Points on a hilly landscape, in no order, each with its height.
A climber steps from a point to the highest of its 2 nearest points, and stops where none of them is higher. Distance is the straight distance between rows; heights are no part of it.
(347) (h 681): [169  96 136 141 103 140 163 153 100 127 106  84 121 109 132  82 116 116
 128 107 145 148 116  90 171 131  80 127 122]
(95) (h 675): [ 79 151 187 122 142  66 150 162 128 103 162 109 147 157 112 117 116 150
 161 145 172  93  69  93 108 143 150 156 148]
(87) (h 129): [ 97 121 197 107 119 108 151 139 139 142 124 143 152 158 113 105 110 138
 128  72 191 117 135 141  97 135 147 150 104]
(474) (h 418): [ 85 163 160 116 104  40  78 138 139 150 132  29  94 151 113  88 127 187
 143 203 105 102 113 165 121 158 153 144 179]
(595) (h 477): [ 95 166 144 155 103 127  85 153 157  92  93 129 111 102 115 112 149 157
 105 171  81 114 143 133 124 129 155 171 117]
(581) (h 475): [128 126 109 170 138  81 130  76 109 133 130  55 117 107 159 170 126 153
 134 236  92 143 114 151 121  81 135  89 191]
(809) (h 342): [106 108 139 121 105 163 127 160 136 116 128 163 109 136 137 126 135 100
 117 135 101 132 138 137 115 133 114 133  86]
(280) (h 368): [187 160 108 103  95 175 142 136 115 173 154 173 128 155 149 137 148 133
 149 118 105 179 148 148 148  93 102 145  74]
(274) (h 764): [171  88 103 110 117 196  91 122 150 129 141 164 171  95  79 121 183 121
 122  69 144 151 153  95 171 163 161 121 121]
(676) (h 750): [172  61 149 112 124 150 154 194 130  93 121 130 113 137 106  75 131 111
 126  82 165 132 143  56 186 160 102 141 126]
(640) (h 826): [142 221 129 142 139  78 118 134 127 146  95 114 110 161 177 120  86 152
 162 155 114  90 161 216  94  90 100 144 139]
(29) (h 290): [130  63 138 125  87 163 103  96 141  99 136 159  99 135 100 140 162 160
 115 139  76 151 133 107 159 160 162 147 131]
(606) (h 396): [106 104 159 143 104 170  87 167 145  85 111 167 129 105 117 133 167 115
  84 135  93 129 162 124 121 131 137 183  78]
(121) (h 481): [ 97 165  95 104 140  75 116  96 138 169 120 117 143 135 121 132 148 194
 136 151 168 132 124 153 113 120 172 144 116]
(591) (h 234): [ 97  80 114 127 119 161 142 113 131 122 115 116 138 109 123 123 112  67
 120 109 121  99 109 105 133 161 110  70 148]
(747) (h 162): [195  70 135 113 108 196 142 113 111 146 163 155  59 167 108 132 138 150
 114 128 105 190 125  96 162 118  92 109 107]
(555) (h 540): [155 142 102 154 161 106 136 118  90 117 132 130  89 127 139 126 137 167
 114 162 123 171 106 118 146  85 122 152 134]
(742) (h 160): [106 106 129 101 140 131 142 121 142 152 149 139 176 133 105 130 124 112
 139  63 194 134 121 134 106 153 147  97 116]
(759) (h 233): [ 72 192 145 120 167 121 143 147 151 122 129 173 153 124 120 159 108 106
 117 122 150  86 115 130  75 111 153 116 104]
(231) (h 279): [113 121 153  95 136 122  94 131 167 117 109 214 116 177 109 131 122 133
 139  72 127 105 205 178  86 159 150 149 106]
(399) (h 146): [120  32 135  83 136 152 136 156 140 118 130 162  77 169  86 128 168 169
 102  79 126 180 141 135 142 150 139 167  88]
(662) (h 219): [184 121  96 101 123 206 171 156 109 160 144 130  89 120 119 145 136 126
 114 128 116 176 106  82 173  97  85  92  89]
(106) (h 813): [111 101 183 119 142 137 160 199 133  87 119 148 121 136 107  79 113  98
 111  91 150  94 133  65 133 156 118 150 126]
(21) (h 575): [105  95 101 162 134 105 147 102  98 119 116  42 127  82 131 166 125 111
 118 190 108 118  60 112 123 122 122  90 178]
(566) (h 387): [116 125  92 100 124  93 148  98 111 166 100 105  89 161 104 109 136 206
 146 147 134 151  99 153 139 130 144 136 146]
(710) (h 286): [100  73 118 129 123 158 161 142 119 111 140 119  74 129 145 140 117  89
 111 158  85 131 102 108 132 134  95  93 125]
(285) (h 44): [223 115 111 135 188 137 131 102  82 138 163 159  71 149 134 128 109 119
 106 101 131 184 152 116 159  92  89  92 140]
(556) (h 723): [ 76 146 207 148 135 111 145 186 128  87 127 134 118 144 129  98  92  95
 117 130 113  80 117 112  99 128 110 150 121]
(748) (h 266): [100 168 114 113 198 137 144 157 136 130 133 187 125 128 129 156  96  83
 109  92 143 113 152 142  79 105 117  93  94]
(586) (h 401): [147 115 132 164  96 138  99  74 123 111 130 127  93 141 141 140 150 160
 119 180  86 162 144 133 142 114 146 139 147]
(74) (h 611): [ 82 112 171 164  64 110  94 102 143 135 122  72 200  95 149 119 148 103
 133 139 161 108 116 154 105 152 147 154 122]
(717) (h 173): [ 93  64 172  90 116 112 127 160 140 117 137 155 117 169 106 129 162 176
 120 115 122 147 125 157 121 145 143 216  84]
(751) (h 115): [133 160  67 129 143 129 123  68 161 115  98 146 128 115 159 168  94 129
 154 140 104  88 168 157 111 135 150  53 177]
(496) (h 487): [ 96 142 140 156  74  87  88 124 137 139 125  47 102 121 129 109 144 169
 139 207  88 141 110 163 126 136 151 140 167]
(104) (h 125): [138  73 128  70 148 150 160 179 125 147 115 172  68 201  88  98 129 152
 121  71 131 148 137 142 139 140 106 146 112]
(344) (h 214): [ 99 195  90 120 158 106 125  94 148 114 103 107 149  91 142 170  94 136
 152 195  84  60 116 143 103 124 146  80 172]
(443) (h 212): [108  61 163 114  83 115  99 127 142  93 148 136 118 145 119 143 173 185
 132 156  69 148 133 154 151 151 146 210  99]
(632) (h 442): [157 142 136 102 102 130 133 148 106 162 128 168 123 183 144 105 133 142
 167 110 118 146 148 188 126 110  99 171  88]
(547) (h 374): [107 163 196 114  79 123  95 141 177 110  91 159 147 155 138 133 116 140
 150 112 113  74 190 187  71 152 142 169  89]
(342) (h 195): [102  93 120 123 151 144 166 139 121 128 133  98 169 103 111 141 112  80
 123  97 186 111  79  87 121 150 114  90 126]
(659) (h 809): [126 164 121 128 149  73 165 167  96 116 171  99 146 137 146 127 119 141
 173 163 134 123  64 101 129 121 109 149 142]
(598) (h 566): [ 63 125 149 150  94 112 120 151 144 119 109  75 106 119 123 106 128 141
 111 172  89 113 102 137 118 144 138 149 134]
(505) (h 147): [105 117 118 142 103 138 105  83 162 100  94 145 105 133 163 139 107 108
 124 126  91  91 183 167 102 147 142  90 151]
(593) (h 490): [101 139 194 124  58 127  84 117 169 120 106 128 198 117 120 118 136 143
 148 118 119  85 153 157 115 174 153 170 110]
(672) (h 213): [146 117 116 123 124 153  92 102 156 110  97 194  80 157 147 145 120 121
 127  92 100 127 216 186 105 144 134 104 121]
(314) (h 678): [120  72  89 162 113 139 138 100  99 121 136  73 144 103 124 162 166 109
 124 157 152 146  58  78 145 126 139 110 157]
(141) (h 284): [202 167  98 133 107 181 157 110 104 165 174 136 133 116 144 153 144 135
 125 144 108 188 113  85 171  87 104 126 103]
(51) (h 461): [136 197  91 110 145 133 161 132 127 145 109 134 161  92 117 127 102 143
 147 127 112 107 110 107 144 124 121 117 132]
(504) (h 536): [109 133 176 126 131  77 121 147 118 136 118 160 104 202 149 100 112 134
 138 117 141 112 157 203  85 113 108 184 121]
(554) (h 106): [119 115 167  74 156 128 174 172 129 156 118 167 104 185  90 101  93 123
 127  57 168 121 143 147  98 131 111 126 101]
(137) (h 638): [ 99 167 175 147 111  72 113 160 129 145 132  95 107 177 163 105 104 132
 153 164 112 114 136 225  76 105 104 162 123]
(156) (h 699): [108  95 165 158  84 138 106 128 134 116  96  90 199  86 115  83 150 102
 117  97 170 107 121  97 137 157 141 167 133]
(604) (h 660): [165 146  99 139 187  91 175 139  69 131 145  95 111 110 165 147  99 147
 137 152 124 154  78 121 136  84  82 133 136]
(12) (h 364): [131 151  59 142 188 146 124 106 129 138 143 130 164  74 131 177 138  89
  92 101 153 146 118 112 129 110 145  96 133]
(355) (h 334): [112 166 111 107 147  48 134 111 109 149 106  70 109 133 110 109 108 197
 160 189 112 106  90 142 133 132 141 121 179]
(592) (h 610): [148 213 112 122 151  98 147 126 117 142 109 131 147 122 168 123  72 129
 167 131 102  94 143 156 117 114  91 117 137]
(491) (h 920): [168  74  87 117 151 188 122 153 147 130 151 112 165  99  83 135 182  79
 117  63 194 151 101  61 180 154 145 100 129]
(739) (h 384): [141 153  79 155 172 100 134  72 116 138 117 101 116 111 179 187 111 143
 117 190 113 140 148 173 103  74 129  90 155]
(61) (h 328): [ 72 183 109 120 142 131 142 116 149 129 118 127 179 100 119 156 108 116
 137 150 126  64  90 114 103 127 151  97 146]
(669) (h 97): [220 107 136 132 137 174 112  72 118 133 165 183  59 171 110 127 114 139
 106 116 103 172 176 108 156 120 107  90 146]
(580) (h 449): [128 176  62 136 157 121 108  84 150 147 100 142 161  90 134 147 126 133
 110  92 168 133 163 139 124 117 168 107 135]
(162) (h 797): [136 136 121 160 130 104 113 121 113 111  94 111 169  85 117  79 133 138
 116  98 172 124 133  90 148 131 144 157 154]
(792) (h 644): [ 46 122 199 166 121 103 143 175 138 103 119  62 127 118 122 122 105 100
  89 141 145  94  71 117  94 130 125 145 135]
(713) (h 838): [168 105  95 158  97 155 116  76 102 137 140 104 171  93 133 142 160  99
 139 127 132 156 104  85 161 131 135 110 161]
(562) (h 588): [151 128 102 136 114 154  81  80 144 129 123 168 155 104 127 137 157 140
 128 101 135 154 172 135 140 142 167 127 125]
(692) (h 799): [170 134  87 101 155 183 129 155 136 147 162 143 177  83 106 125 151  53
 119  71 158 118 114  56 177 138 120  93 119]
(679) (h 573): [191 114 126 152 117 194  98 106 115 114 190 172 123 114 160 145 143  58
 119 137 103 138 157  90 157 113 101  89 126]
(381) (h 578): [ 67 156 152 113 156  51 116 130 133 132 147 118 131 154 119 124 139 173
 131 166 183 111 104 140  93 124 175 160 132]
(744) (h 639): [167 134 108 171 115 138 123  85 104 123 156 127 148 111 184 142 111  83
 152 157 105 132 142 128 133 111 105  89 154]
(757) (h 677): [168 131 116 152  95  98 148 128  92 130 106  61 146 102 123  91 134 160
 156 127 152 152  88  85 172 128 116 149 150]
(644) (h 308): [139 144  97 120 199 136 159 164 118 146 155 155 141 105 139 149 118  69
  93  82 171 150 137 120 115 102 104  99  87]
(312) (h 680): [189 134 100 125 144 179 108 128 130 139 162 167 146  97 141 121 135  53
 125  79 128 133 167  98 166 128 106  79 111]

Call two points neighbours if one is among the 2 nearest of the other. Go from one point of each pair to the other, from neighbour to neighbour, staying as high as possible. Name the lowest point that can't be avoided.
(106) and (713): (751)
(659) and (162): (355)
(640) and (713): (759)
(713) and (491): (679)
(106) and (162): (757)

Where does a climber stop that starts at each point below?
(505): (162)
(104): (659)
(285): (640)
(739): (713)
(748): (491)
(710): (598)
